A landscape with many peaks, sampled at points; each row gives a point and its height.
A climber steps from a point to whichever of its 4 nearest points has the largest rise for the distance, and stops where none of them is higher. Distance is the straight distance between rows; heights are no part of it.
(1907): [ 90 116 173 179 134 139 154 117 159 165 155 107 132 171 131 125 161 130
 122 130 108 143 186 144 149 150 232 120]  (h 476)
(280): [107 113 147 157 144 126 115 125 128 173 132 133 192 171 141  95 158 135
 131 125  93 141 158 123 138 114 179 120]  (h 514)
(1818): [170 132  56 121 114  92 127 163 133 116 123 137 146 125  99 101  94 164
  98  92  81 136  79 121 115  97  93 124]  (h 545)
(664): [163 112 149  62 135 115 100  93 117  72 102 123 106  71 169 150 159 101
 217 154 137 136  77 153 104 154  68 130]  (h 402)
(432): [199 160  50 120 120 105 106 142 115 126 139 165 158 117  94  92 109 184
  92 104  62 143  96 107 112 100  87 134]  (h 493)
(1062): [105 134 180 172 148 142 165 130 138 181 156 130 125 129 141 182 139  99
 179 141 141 132 180 147 111 175 205 124]  (h 511)
(1322): [127 110 124 136 131 107 123 142 122 126 110 116 124 131 130 136 118 115
 105 121 134 127 114 123 128 109 110 121]  (h 393)
(757): [ 84 122 199 123 134 163 152 130 129 148 135 142 137 119 131 177 128 103
 195 145 169 107 182 124 123 155 137 120]  (h 469)
(792): [129 159 118 196 146 131 109 100 149 162 179 136 115 185 124  68 129 152
  82 125  91 135 152 130 176  86 168 137]  (h 667)
(858): [ 91 121 118 140 126 125 149 147 127 134 107  92 112 137 128 137 101 119
  99 122 164 122 137 139 143 121  96 123]  (h 306)
(235): [160 184 102 163 125 112 115  96 110 146 176 180 109 165  89  74  97 160
  68 127  80 136 132 122 173  77 124 145]  (h 630)
(779): [ 58 120 132  80 102 125 162 168 146 109 105  99 122 158  93 118 107 141
 121  89 143 110 156 139 124 162  84 113]  (h 546)
(2032): [182 192  89 163 125 114 111  91  99 145 163 188 129 137 101 112  75 159
  73 118 102 148  91 112 151  80 108 144]  (h 607)
(446): [ 70  98 145 106 120 123 135 144 138 135  99 127 190 163 121  92 124 134
 134  89 119 106 168 131 132 150 146 136]  (h 516)
(408): [127 103  88  86  92 122 143 189 151 100 103  93 144 130  87 103 115 164
 126  65 100 130 128 131  84 149  72 113]  (h 665)
(579): [124 108 108  75 110 113 142 174 144 106  98 114 168 133 110  92 125 158
 145  63 104 110 145 127  86 136  74 103]  (h 571)
(414): [ 80 113 117  47  97 132 158 179 156 109  94 112 151 171  86  87 117 154
 154  71  91 100 170 137  92 175  90 112]  (h 638)
(1733): [132 116 121  83 118 129 130 151 117 101  81 135 129 128 124 136 115 120
 165 116 146 119 142 122  98 145  60 105]  (h 275)
(552): [145 125 113  59 107 141 151 172 132  86  86 100 101 111 105 139 109 135
 144 100 153 120 123 125  89 151  53  94]  (h 400)
(1643): [149 152  96 160 135 123  84 108 122 154 157 181 156 165 105  64 150 182
  98  94  68 126 147 113 151  73 150 148]  (h 643)
(1108): [118 117 111 185 141  99 124 119 128 146 146 121 118 144 131 115 100 131
  83 131 122 129 124 128 158 103 147 124]  (h 472)
(445): [ 73 137 100 165 117 129 136 111 162 140 146 100 129 180 132  63 138 135
  64 113 107 119 162 129 169 119 184 151]  (h 547)
(1127): [ 77 119 173 154 133 131 152 126 138 146 128  99 119 143 135 150 110 113
 127 140 155 122 155 144 141 123 155 121]  (h 356)
(1216): [149 136 122 179 148 124  97 110 135 160 175 171 148 172 117  71 156 168
 111 125  90 142 130 135 152  70 172 147]  (h 648)
(951): [117 126  80 118 116 107 141 155 139 116 104 101  91 138  88 104  92 139
  76  86 126 130 122 135 128 136  84 136]  (h 403)
(689): [164 157 116 208 129 121 132  93 119 158 192 165  89 127 135 123 107 140
  70 171 121 143 101 126 154  85 156 133]  (h 592)
(534): [ 80 116 114  89 111 118 160 154 146 124  97  90 134 161 103 106 117 134
 100  84 109 113 156 144 131 141  98 129]  (h 480)
(1767): [161 143  91 154 128  98 110 115 122 139 135 146 162 146 100  78 107 166
 100  97  82 130 119 114 144  84 117 123]  (h 621)
(423): [188 161 103 140 137 116  93  70 109 119 172 219 136  80 146 144 160 126
 104 199 107 158  42 106 140  82 175 174]  (h 558)
(1110): [135 135 158 228 129 126 150 123 139 179 174 122  96 140 134 145 156 141
 116 166 125 151 133 164 141 126 238 109]  (h 544)
(269): [142 119 167 191 147 132 138 128 134 189 158 151 157 142 134 142 178 132
 138 154 118 159 142 148 106 136 237 123]  (h 609)
(1008): [143 120 177 165 146 139 119 131 123 159 145 127 128 111 163 183 135  98
 136 189 147 144 125 125 115 136 195 115]  (h 533)
(2008): [161 124  49  91 110 121 143 189 156  93 113  83  86 102  98 138 102 151
 105  74 132 141  95 128  99 149  56 108]  (h 579)
(1367): [127 118 166  69 126 156 123  90 134  99 114 133  93  95 171 160 132 125
 205 143 178 100 117 135 108 176  56 120]  (h 464)
(1750): [185 166  80 144 118 102 109 110  99 134 159 183 140 144  95  67 106 170
  86 107  65 137 101 103 148  68 107 140]  (h 587)
(1083): [111 120 163  90 126 175 126 107 114 110 111 159 118  97 155 154 141 112
 235 148 175  84 152 128 115 154  74 118]  (h 515)
(31): [ 95 126 207 144 134 157 150 119 125 169 150 132 129 117 124 188 139 100
 184 148 167 124 179 129 117 164 173 111]  (h 495)
(1850): [150 103 159 104 167 121  92 110 109 111 117 152 133  83 170 167 168  90
 172 166 148 154  95 119 130 118 137 116]  (h 330)
(522): [160 113 114 156 144 125 105 104 101 104 143 149 128 100 139 157 131 111
 120 169 136 153  79 113 156  96 155 128]  (h 461)
(1703): [150 124 161 167 153 133 135 129 133 147 137 103  83 102 164 196 133  89
 134 205 162 136 115 125 135 133 182 117]  (h 487)
(758): [107 135 154  86 118 193 129  95 105 114 131 170 120  86 151 156 140 140
 252 155 187  72 165 123 103 184  58 113]  (h 541)
(2081): [ 83 127  77 117 106 106 157 153 153 109 106  94 109 166  98  89  98 143
  71  59  95 130 138 124 127 140  92 149]  (h 422)
(180): [172 138 104 141 126 106  87 127 116 105 134 141  99  80 165 151 114 100
 112 159 140 145  78 129 133 109 132 154]  (h 391)
(921): [ 50 123 141 134 128 160 129 113 155 163 109 101 163 160 125 109 144 126
 107 103 119 110 198 131 154 149 188 143]  (h 260)
(1812): [134 113 170 189 140 120 143 117 122 176 158 117 111 120 153 164 145 104
 119 178 129 155 148 131 140 138 209 105]  (h 509)
(1631): [ 79 128 170 107 118 146 140 146 134 129 122 119 132 153 128 151 114 113
 153 112 155 112 172 127 118 144 108 118]  (h 795)
(1308): [183 134  89  69 123 118 114 143 141  52  92  93 106  79 132 143 132 129
 162 102 142 128  77 134  89 144  50 115]  (h 221)
(501): [189 140  74 147 127 115  94 118 111  98 113 151 112 112 134 145 103 106
  84 141 125 144  76 103 131 106 100 134]  (h 162)
(652): [159 122 106 139 131 107 102 127 101 137 138 160 163 147 118 100 128 153
 102 136  88 138  95 111 130  89 133 132]  (h 639)
(46): [172 176 100 161 128 105 103  83  97 140 178 196 120 114 111 123 126 137
  89 177 111 144  76 118 147  74 150 141]  (h 618)
(1057): [104 142 126 169 142 137 131  91 150 158 151 105 164 184 136  81 148 148
  97 119  97 136 184 124 166 133 192 129]  (h 462)
(2146): [ 91 106 141 103 116 128 129 147 132 122  95 113 163 143 117 115 119 126
 131 102 127 118 146 126 117 132 107 135]  (h 502)
(1337): [173 110  85 103 125  95  99 143 106 108 120 136 158 132 112 109 113 133
 130 116 115 146 106 113 100 104 101 120]  (h 510)
(175): [151 109 142 151 146 136 109 119 105 112 138 132 120  86 175 181 141  77
 129 188 160 147  86 118 149 118 162 125]  (h 503)
(1682): [100 131 152  77 100 154 168 140 119 100 111 117  61 115 123 139 108 123
 170 135 202 102 139 127 112 174  54 117]  (h 483)
(2091): [135 142 125 228 142 130 127 113 145 163 176 112 102 151 120 102 136 142
  83 143 111 130 140 145 162 105 208 126]  (h 620)
(753): [ 43 137 127  44  98 135 158 136 163 102  94 105 142 167  75  96 114 146
 122  67 109 101 163 143 119 175 101 139]  (h 605)
(809): [160 136 104 155 137 106 116 109  97 134 151 161 143 133 121 118 137 127
 105 138 111 137  97 116 145  92 148 142]  (h 635)
(215): [132 105 179 118 139 141 122 115 105 138 128 146 132  92 174 179 152  92
 170 168 165 146 131 113 120 147 146 119]  (h 345)
(726): [178 136  93 148 129 105  94 102  89 119 141 148 118  87 134 138 120 107
  96 169 123 128  63 120 144  95 129 149]  (h 313)
(1325): [180 129  72  97 130  99  91 108 122  76 107 134 122  68 127 153 134 111
 122 131 125 136  58 128 113 110  94 139]  (h 94)
(1491): [103 137 162  85 104 170 144 107 110 106 107 100  79 111 152 149 129 121
 174 146 197  97 148 126 118 178  53 111]  (h 505)
(1891): [ 93 112 147  52  97 129 146 174 141 107  94 123 155 143 101 105 127 148
 168  80 136  98 154 141  85 166  69 116]  (h 551)
(307): [ 87 123 157  72 101 133 160 133 124 120 108 110 110 142 118 128 107 126
 152 113 167 109 152 121 109 150  61 113]  (h 584)
(511): [183 140 126 195 145 113 107  96 119 143 185 147  92  77 155 183 154 105
  99 208 130 159  71 142 123 122 236 127]  (h 656)
(1277): [ 74 136 168 107 116 162 155 143 125 130 113 116 106 135 140 142 112 112
 137 123 189 106 152 129 116 161  85 114]  (h 678)
(1248): [133 119 141 184 147 124 118 131 131 176 156 148 165 151 129 108 135 143
 112 146 122 139 127 122 150 100 180 131]  (h 640)
(1342): [162 104  71 104 109 107 128 170 150 111 105 112 173 139  94  79 119 166
 119  74  65 132 124 138  87 115  91 109]  (h 517)
(301): [102 110 102  67 104 118 166 181 157 104  91  83 125 150  77 102 122 159
 116  72 129 115 130 141  78 157  72 121]  (h 725)
(607): [ 35 135 148  48  88 144 150 145 178 106 119 104 110 177  71 118 122 139
 129  86 139 101 180 138 105 189  90 149]  (h 591)
(1741): [129 120 167 180 153 128 143 130 125 164 155 108  99 107 143 193 142  91
 122 172 146 144 135 143 119 160 203 110]  (h 506)
(1602): [102 110  94 106 108 119 152 143 154 121  91 106 169 159 102  67 117 161
 112  50  81 115 148 134 122 123 108 121]  (h 390)
(1463): [155 106 157  94 154 132  93 107 119  77 115 134 105  74 173 169 145  92
 179 152 157 136  89 134 135 140 105 140]  (h 270)
(20): [152 105 126 110 128 109 118 136 114 109  91 131 140 109 147 138 129 108
 142 129 127 137 100 119 113 119  88 116]  (h 167)
(370): [119 112 204 164 141 135 159 130 136 182 156 126 119 112 146 176 145 111
 169 163 127 148 168 154  96 170 224 104]  (h 519)
(1963): [180 133  73 142 110 102 111 122 101 117 144 156 152 131 111 105 109 135
  95 132 102 143  75 115 130  91 107 146]  (h 599)
(497): [135 110 110 153 133 107 124 130 108 142 129 137 144 132 132 103 120 114
  95 125 124 136 111 114 135  91 113 133]  (h 562)
(683): [ 98 170 100 174 134 155 110  93 147 138 160 119 124 196 129  39 141 151
  76 105  76 131 174 131 190  97 186 140]  (h 818)
(1139): [168 157  73 161 108 113 124 125 115 132 138 131  95 132 110 122  81 139
  62 114 111 138  88 117 135 102  89 150]  (h 478)
(1948): [ 82 129  82  74 106 125 177 181 159  97 111  78 101 148  75 101 101 155
  84  72 120 135 136 137 115 144  77 116]  (h 650)
(814): [ 64 139 164 138 130 129 156 139 161 152 133  93 130 165 127 119 121 112
 114 104 133 118 180 142 140 148 173 135]  (h 257)
(2056): [119 122 144  94 120 148 139 135 113 100  97  96  95 106 141 149 113 109
 148 123 173 106 131 131 120 161  64 106]  (h 468)
(1038): [ 48 152 198 102 111 169 155 126 141 129 141 119 119 139 105 146 105 118
 189 125 186  88 204 128 119 175 101 128]  (h 616)
(1086): [151 145 126 197 153 117 122 121 119 136 178 129  97 111 137 161 122 114
  78 180 130 139 110 139 149  98 184 142]  (h 789)
(1280): [124 100 123 150 138 118 117 147 121 141 109 135 157 139 134 111 136 128
 117 127 112 127 130 109 142 116 127 126]  (h 513)
(952): [111  85 114 113 128 114 127 147 124 137  94 138 203 152 114  86 138 151
 125  94 100 126 142 128 136 109 123 124]  (h 346)
(1156): [176 149 124 173 138 117 104  99 114 105 156 159  97  98 156 166 118 104
  99 191 129 133  64 122 148  95 155 135]  (h 518)
(514): [181 149 108 127 163 114  99  60 111  89 149 191 111  55 156 155 169 102
 112 196 122 158  40 109 129  85 170 182]  (h 552)
(342): [ 87 104 123  67 103 121 150 168 143 112  87 117 172 155  91  80 111 140
 149  61  82 105 184 132 104 158 101 127]  (h 597)
(93): [122 118  87 144 124 108 136 135 125 125 130 111 100 130 126 118  97 130
  72 110 133 127 113 125 150 104  99 131]  (h 398)
(1205): [104 131 208 171 142 149 173 121 144 173 158 111  98 105 140 193 126  99
 157 159 155 126 181 158 101 193 218 102]  (h 508)
(1148): [ 79 123 160 105 134 145 148 136 139 129 107 107 157 149 118 122 125 122
 138  99 131 115 169 145 121 131 137 138]  (h 606)
(1206): [ 28 138 157  90 112 142 160 127 177 127 112 101 142 177 117  98 128 119
 105 103 122  98 182 131 146 168 153 142]  (h 361)
(1250): [156 128  92 171 117 111 102 119 112 136 159 136 135 143 128 106 111 138
  85 116 101 136 104 106 151  82 122 137]  (h 619)
(1742): [153  94 153  94 141 127 103 115 104 109  91 128 137  84 161 164 156 103
 202 140 154 131 103 126 120 127  94 129]  (h 177)
(1050): [ 31 132  96  60  86 130 151 139 186  95 101  79 126 177  67  82 121 132
  86  64 117 112 167 135 137 183 112 143]  (h 585)
(794): [159 123 127 175 147 114 106 117 109 143 151 144 137 136 138 139 140 131
 111 167 122 137 115 124 148 105 165 125]  (h 654)
(1875): [139 101 143 154 141 124 105 122 102 152 132 165 181 135 142 129 153 142
 148 149 114 160 128 120 125 102 174 130]  (h 627)
(157): [159 132  77 103 101 123 130 168 131  87  88  90  79 100 118 160 103 144
 102  92 146 125 103 129  96 148  55 129]  (h 490)
(187): [ 95 105 106 106 126 110 139 141 134 125  93 127 178 169 115  71 134 150
 122  82  68 112 158 134 140 116 147 136]  (h 352)
(743): [142 115 146 116 139 128 108 120 111 113 111 123 106  81 163 158 124  83
 155 165 155 139  95 133 127 130 120 112]  (h 263)
(413): [125 137  63 117 112 117 149 169 147 117 118 109 103 140  97  94  98 163
  86  68 103 126 115 126 112 130  76 136]  (h 411)
(1727): [122 109 169 182 164 135 119 121 136 176 162 149 179 146 144 129 176 149
 136 151 104 147 146 131 143 124 207 126]  (h 622)
(640): [134  98 159 137 149 136 111 137 110 162 128 133 156 107 160 147 146 114
 153 164 140 128 132 115 126 126 160 115]  (h 473)
(1684): [ 50 133 126  45  87 156 164 158 147  93 109 115 138 170  69 101 127 158
 154  93 116  90 180 134  99 174  48 124]  (h 633)
(840): [ 88 135 105 133 126 145 118 101 162 141 122  94 167 180 132  40 154 142
 100  99  84 131 184 118 175 131 185 141]  (h 381)
(693): [134 122 178 164 159 132 137 136 125 186 142 137 155 117 163 158 166 126
 168 159 142 148 160 128 120 159 229 112]  (h 553)
(2044): [194 128  46  91 109 134 144 180 159  81 103  95 102  97 113 139 130 152
 126  74 117 134  85 124  73 123  62 108]  (h 528)
(1013): [170 101 173 169 156 128 125 121 112 197 147 149 153 112 152 195 202 114
 155 169 116 168 120 141 108 150 247 111]  (h 574)
(544): [161 119  92  97 125 107 113 131 110  95 101 112 109  94 132 142 120 106
 133 134 139 145  71 122 116 129  84 136]  (h 191)
(354): [140 134 138  76 134 147 122 104 127  64  86  92  59  79 175 163 122 113
 174 139 187 132  73 156 114 170  45 119]  (h 449)
(1606): [148 125 108 116 115 116 134 144 111 105 103  83  93  90 135 159 102 108
 115 132 176 106 106 121 119 140  76 120]  (h 269)
(770): [167 144 113 157 140 117 104 128 107 112 142 143  99  90 152 154 119 106
 104 169 142 144  81 128 154  98 141 146]  (h 436)
(642): [126 119 138 138 136 125 122 134 112 129 119 115  86 115 150 171 123  89
 126 153 175 133 103 123 135 130 124 125]  (h 342)
(1819): [117 131 117 150 131 113 106 108 134 150 127 142 179 172 128  55 145 172
 113 107  66 122 164 126 154  94 164 141]  (h 625)
(82): [134 139 112 157 136 114 101 120 122 150 140 136 152 181 122  90 145 151
  99 115  92 123 142 123 160  93 161 135]  (h 653)
(954): [134 129 179 205 143 110 160 104 129 196 167 118  92 117 134 180 154 119
 127 151 123 150 154 178 106 175 237  94]  (h 494)
(657): [132 152  85 164 119 120 133 116 137 148 159 133 106 175 104  77  96 150
  46 117 100 139 136 130 166  94 136 153]  (h 637)
(647): [143 106 160 155 158 133 106 115 102 140 138 143 139 100 161 186 171  98
 151 185 130 148 106 123 133 124 193 123]  (h 581)
(799): [148 120 149 181 137 122  95 120 115 172 159 148 174 158 115 102 160 164
 118 140  91 145 147 116 143  85 184 139]  (h 646)
(1227): [104 119 124 108 130 108 141 152 142 120  95 100 135 139 102 118 116 126
 110  92 137 121 140 124 120 139  92 137]  (h 415)
(1493): [162 175 114 159 137 117  88  98 126 160 172 183 139 171 110  65 121 181
  89 123  68 145 120 124 164  52 138 146]  (h 636)
(759): [174 177 102 172 132 121  94  89 100 145 182 179 126 145 119  99 124 152
  81 151  80 141 100 116 158  68 140 130]  (h 632)
(1909): [172 117  49  74 109 123 159 220 191  79 121  91 142 104 114 117 116 160
 138  85  94 119 117 130  63 119  61 112]  (h 543)
(191): [ 76 115  98 112 106 111 138 154 149 129  99  90 110 166  94 103  98 131
  94  81 119 122 140 131 144 138  98 144]  (h 441)
(1411): [164 139 100 180 140 105 114 108 119 125 154 145  94 110 140 148  98 112
  87 164 141 140  69 125 153 108 145 153]  (h 377)
(451): [207 197  98 115 108 110 104  91 101 144 179 220 142 151  94  75 112 188
  86 126  79 143  85 103 141  69 117 131]  (h 556)
(1195): [133 124 141  75 118 153 139 133 109  90  90  95  73  98 145 152 123 130
 167 127 178 103 105 151 101 166  39 105]  (h 475)
(201): [102 130 137  71 109 154 154 160 144  97  88  91 102 131 106 141 102 141
 144 103 164 102 143 134 107 164  50 112]  (h 498)
(1895): [ 92 126  87 104 109 111 150 138 147 122 108 101 140 157  95  75 119 147
  88  71  92 118 147 129 151 126 113 126]  (h 429)
(1059): [ 58 128 123 114 114 128 140 129 159 127  89  96 166 178 108  68 110 132
 103  91 112 113 178 129 145 145 155 140]  (h 428)
(262): [132 129  70 157 116 103 121 132 135 131 122 105 137 150 104  92 103 153
  75  87 101 133 115 125 148  93 112 143]  (h 623)
(1572): [161 122 142 166 158 115 117 113 116 163 153 152 137 119 156 162 187 117
 127 179 139 168 100 126 128 120 195 122]  (h 645)
(1650): [175 128  63 101 105 118 146 191 154  97 122 114 153 116  89 111 104 154
 104  81  86 141 101 119  91 115  69 119]  (h 575)
(335): [186 156 124 156 150 134  90  87 115 132 184 186 127  87 147 159 162 117
 103 200 127 153  68 115 149  89 189 141]  (h 568)
(1559): [115 103 176 141 144 128 135 128 138 161 124 127 153 146 135 149 139 110
 151 142 137 139 157 123 127 133 158 124]  (h 409)
(422): [157 144 123 137 134 120 109  90 123  81 122 110  65  77 162 176 125  75
 112 180 151 135  63 134 151 119 126 157]  (h 766)
(1827): [175 163 111 160 140 132  92  85 100 135 172 206 141 128 118 119 140 144
  87 183 115 140  85 110 140  76 142 151]  (h 626)
(1140): [171 130 132 190 158 120 116 108 116 161 185 148 118 108 136 159 169 135
 110 183 123 156 113 135 141  97 198 124]  (h 688)
(18): [ 87 102 165  97 135 140 126 142 118 144 100 144 186 152 125 135 128 117
 185 110 132 102 176 125 120 147 124 119]  (h 316)
(333): [139 111 134  65 119 145 144 119 108  89  86 119 119  95 157 143 127 131
 208 125 155 109 133 136 102 155  49 103]  (h 378)
(1265): [149 140 109 177 145 106  94 125 105 153 133 150 164 144 122  91 136 158
 105 123  86 143 123 111 144  85 150 126]  (h 642)
(903): [ 88 135 178  66 120 173 145 123 105 111 122 138 118 118 140 145 114 124
 195 142 187  84 167 128 103 169  64 115]  (h 534)
(1793): [ 57 158 178 126  96 186 149 106 119 129 154 138  74 105 115 175 114 125
 186 149 211  77 175 146 117 179  86 120]  (h 491)
(324): [181 106 118 105 151 109  79  98 110  86 102 146 138  75 162 163 156  83
 151 148 137 151  67 116 122 113 120 137]  (h 425)
(1235): [185 159  89 149 126 116 100 108  94 133 143 194 155 141  93  78 131 178
 103 124  73 138  97 103 142  70 122 139]  (h 573)
(1825): [176 130 116 146 148 118  93  77 116 137 168 186 131  65 159 179 200  98
 127 206 130 161  55 115 130 109 198 155]  (h 602)
(510): [157 110 137  77 136 118 118 114 110  81  99 111 102  85 157 157 140 100
 170 143 150 143  83 137 117 139  77 129]  (h 318)
(1820): [137 125 192 143 129 147 155 122 118 145 141 118  97  93 146 181 127  87
 156 159 174 129 146 135 115 145 163 118]  (h 401)
(1231): [126 136  89 169 123 108 126 124 117 145 134 119 132 170 113  76 112 154
  72 106  99 128 135 112 156  86 128 134]  (h 724)
(1056): [187 125  97 140 134 110  87  95  98 108 125 170 153  94 137 148 145 120
 119 155 104 132  69 113 129  89 117 136]  (h 243)
(274): [140 177 104 163 136 141 114  84 148 155 175 150  80 189 117  50 113 157
  57 110  81 132 149 130 197  84 154 150]  (h 649)
(35): [126 116 147 168 135 111 123 124 101 139 131 129 141 129 155 145 138 116
 119 144 142 134 124 118 134 118 163 123]  (h 586)
(934): [ 88 121 141 159 152 132 117 119 151 159 130 129 182 188 135  85 165 136
 126 107 100 146 175 119 146 148 204 135]  (h 529)
(566): [ 42 137 183 118 114 162 179 132 148 143 135 111 123 149 108 140 109 110
 153 131 167 101 207 150 132 161 141 139]  (h 474)
(1728): [148 110 102  96 127 121 146 168 131 100  93 108 135 121 119 126 116 131
 142  88 138 122 114 145 111 137  70 116]  (h 459)
(1281): [165 124 150 171 133 119 115 113 122 126 145 120  81  94 165 169 129  85
 106 185 153 141  91 137 138 123 163 130]  (h 456)
(1309): [127 127 157 201 134 129 121 117 128 183 174 124 128 151 139 120 155 133
 119 148 119 150 145 122 153 107 212 125]  (h 601)
(41): [121 131 134 174 148 158 110 101 149 172 155 125 169 183 125  66 175 158
 111 110  93 136 180 134 170  98 214 128]  (h 532)
(2016): [ 63 114 117  68 127 134 125 143 142 115 101 112 198 173 110  57 147 158
 142  77  62 104 171 107 135 148 142 128]  (h 333)
(1484): [158 173  95 172 124 113 115 109 124 133 172 169  87 136 129 128  74 134
  62 141 120 138  90 121 159  90 126 142]  (h 527)
(440): [112 109 200 121 153 169 132 139 116 171 133 164 168 106 147 176 139 112
 214 151 167 122 188 130 114 162 176 125]  (h 385)
(1601): [164 117 159 198 159 130 119 116 114 176 170 144 143 104 142 172 173 130
 135 181 124 159 123 145 131 121 228 124]  (h 652)
(1905): [100 150 151 189 141 150 149  94 161 176 154  96 142 188 131  98 164 134
  98 109  90 130 183 146 162 150 250 122]  (h 387)
(1406): [138 132 146 118 146 122 131 127 134 106  91  93  79  97 161 161 106  94
 145 159 175 127 112 132 127 137  91 131]  (h 298)
(831): [165 126 104  97 150 117  86  66 119  79 127 149 126  51 163 156 173  64
 148 171 132 147  37 124 138 108 142 169]  (h 504)
(1847): [106  95 167 126 140 129 130 141 125 137 114 133 155 131 132 132 120 107
 155 124 147 122 148 124 117 127 142 129]  (h 373)
(1575): [ 85 114 140 141 132 126 136 138 134 135 115 100 141 147 127 125 108 114
 116 126 130 119 156 140 128 134 135 124]  (h 432)
(294): [130 117 165 126 143 139 129 126 118 138 116 134 114  97 160 185 132  92
 167 173 175 133 142 121 126 140 152 117]  (h 389)
(383): [169 155  57 144 108 112 127 141 132 131 144 139  95 143  99  83  73 162
  44  77  88 138 101 132 142 106  81 151]  (h 437)
(1783): [ 77 128 182 153 133 137 167 133 158 154 143 104 131 148 134 147 119 109
 136 132 139 121 181 152 125 164 187 138]  (h 388)
(546): [ 68 124  98  51  87 135 163 189 194 109 100  91 140 164  73  84 116 156
 135  67 109 114 169 136  96 171  77 123]  (h 666)
(356): [109 104 175 130 138 138 125 135 116 167 106 148 181 143 150 140 146 123
 172 139 135 129 164 123 134 133 168 122]  (h 382)
(1301): [126 117 172 156 131 143 149 137 117 142 143 104  79 113 164 177 126  94
 130 166 164 122 136 126 142 147 147 113]  (h 414)
(1273): [167 136 114 122 151 107  93 112 123  94 115 117 101  78 158 151 137  87
 136 155 152 143  58 127 132 113 116 143]  (h 567)
(1165): [ 84 136 172  85 106 183 147 121 117 123 111 152 137 118 116 135 120 141
 220 126 158  67 180 124  95 157  53 117]  (h 564)
(1401): [169 152 112 187 138 117 105  95 109 138 169 163 122 119 134 137 132 139
  88 160 118 151 103 121 161  87 161 147]  (h 629)
(1810): [ 97 125 182 116 139 155 143 128 121 135 125 122 118 119 145 169 129  91
 167 160 174 129 152 130 117 148 136 118]  (h 431)
(1270): [116 107 180  85 132 150 132 129 107 124 101 143 140 101 155 146 132 115
 193 143 169 113 141 116 127 145 107 114]  (h 357)
(179): [178 116 125  60 117 122 118 136 116  95  98 117 136  95 154 155 130 132
 189 120 137 125 100 123  89 134  65 109]  (h 232)
(1105): [119 134 158 187 150 144 121 116 142 174 158 133 148 163 144  86 163 149
 118 118 101 149 175 136 152 125 222 139]  (h 557)
(70): [177 122 120  78 143 101  81  83 129  60 100 133 112  59 162 165 169  87
 180 147 135 141  50 134 127 125 104 151]  (h 455)
(945): [145 158 126 201 144 127  98 109 121 162 181 145 117 155 124 102 130 150
  82 147 100 139 137 128 158  85 173 146]  (h 655)
(622): [157 110  78 104 109 124 141 185 128 101 106 110 148 122 105 107 121 146
 124  91 105 128 111 117  97 119  68 111]  (h 608)
(337): [158 112 127  69 127 128 121 138 128  97  90 109 112  84 134 143 124 110
 167 129 156 123 100 120 116 155  59 120]  (h 315)
(872): [ 44 136 163  88 103 154 172 137 136 127 119 106 111 152  96 135 114 128
 143 106 173  85 186 130 111 159  73 130]  (h 595)
(30): [124 116 143 165 131 118 140 147 125 141 132  99 103 133 158 141 119  99
 102 134 153 124 131 133 144 110 145 124]  (h 433)
(1694): [146 142 138  77 154 118 108  91 147  55  95 106  69  74 173 161 147 106
 187 134 160 126  45 151 122 168  50 145]  (h 430)
(1713): [145 112 101  56 102 138 163 192 148  87  97 110 140 119 115 108 124 156
 165  98 117 119 144 129  69 148  44  92]  (h 435)
(731): [126 115 174 134 168 137 118 134 127 161 133 171 164 109 173 162 166 107
 186 173 148 162 132 121 119 145 192 118]  (h 404)
(1795): [168 122  89 133 116 111 127 145 121 107 115 108  92 114 124 141  98 118
  93 110 142 136  93 121 116 118  76 135]  (h 354)
(740): [ 86 141 191 113 116 180 146 102 106 143 141 146 121 117 139 167 123 116
 207 165 198  89 182 128 120 167  91 112]  (h 507)
(256): [150 122 110 121 134 127 106 124 114  89 115 102  72  79 173 181 108  85
 131 141 177 125  81 137 137 130 106 126]  (h 271)
(2069): [ 61 132 167  62  98 163 166 144 130 114 114 155 165 147  87 111 103 144
 196 110 137  68 183 122 111 164  79 124]  (h 612)
(1766): [174 142  67 155 132  91 118 140 107 123 132 130 120 124 104 106  96 155
  74 104 109 127  85 105 144  89  97 128]  (h 535)
(1730): [114 105 150  57 117 150 141 154 106 111  85 145 149 127 120 130 112 142
 201 122 132  92 149 127  86 146  78 117]  (h 421)
(1831): [198 133  60  92 109 100 116 147 126  84 117 135 141  75 115 129 122 118
 104  98  95 137  73 119  94 108  82 124]  (h 55)
(1889): [ 71 153 209 144 123 170 172 124 136 157 156 108 107 112 128 187 110 100
 177 157 181 101 193 141 105 183 153 115]  (h 481)
(2037): [160 126 108  97 136 117 130 134 117  89  91  95  80 100 143 154 113 108
 134 124 159 132  73 129 116 124  55 139]  (h 225)
(1653): [112 117 146  68 102 150 157 155 129 107  97 118 125 142 108 122 104 140
 173 115 140 107 159 133  95 153  53 107]  (h 434)
(2137): [ 45 144 165  86 121 164 158 133 139 122 122 142 150 148 102 133 119 124
 165  97 153  90 187 130 122 170  92 136]  (h 669)
(1803): [101 112  98 129 125 109 115 142 129 134 102 121 172 158 114  88 127 147
 115  86 100 114 142 133 137 121 125 132]  (h 353)
(2046): [129 112  74  93  95 132 156 213 164 103 110  76 108 125  86 109 103 161
 102  61 123 136 110 127  91 153  63 117]  (h 651)
(1494): [124 125 151 177 131 128 154 136 129 152 149 108 123 129 136 141 124 110
 111 142 145 140 131 131 144 123 180 118]  (h 477)
(47): [ 46 127 119  98 117 138 123 117 175 124 104  97 167 191 119  64 139 138
  89  76  96 110 181 119 158 150 159 152]  (h 358)

Where does a climber stop that starts at each point below?
(41): (794)
(954): (683)
(1905): (794)
(2016): (301)
(552): (1631)
(1733): (301)
(1057): (794)
(1139): (1231)
(294): (1631)
(1235): (1231)
(1606): (1631)
(47): (1631)
(1741): (1086)
(1889): (1086)
(1703): (1086)
(934): (794)
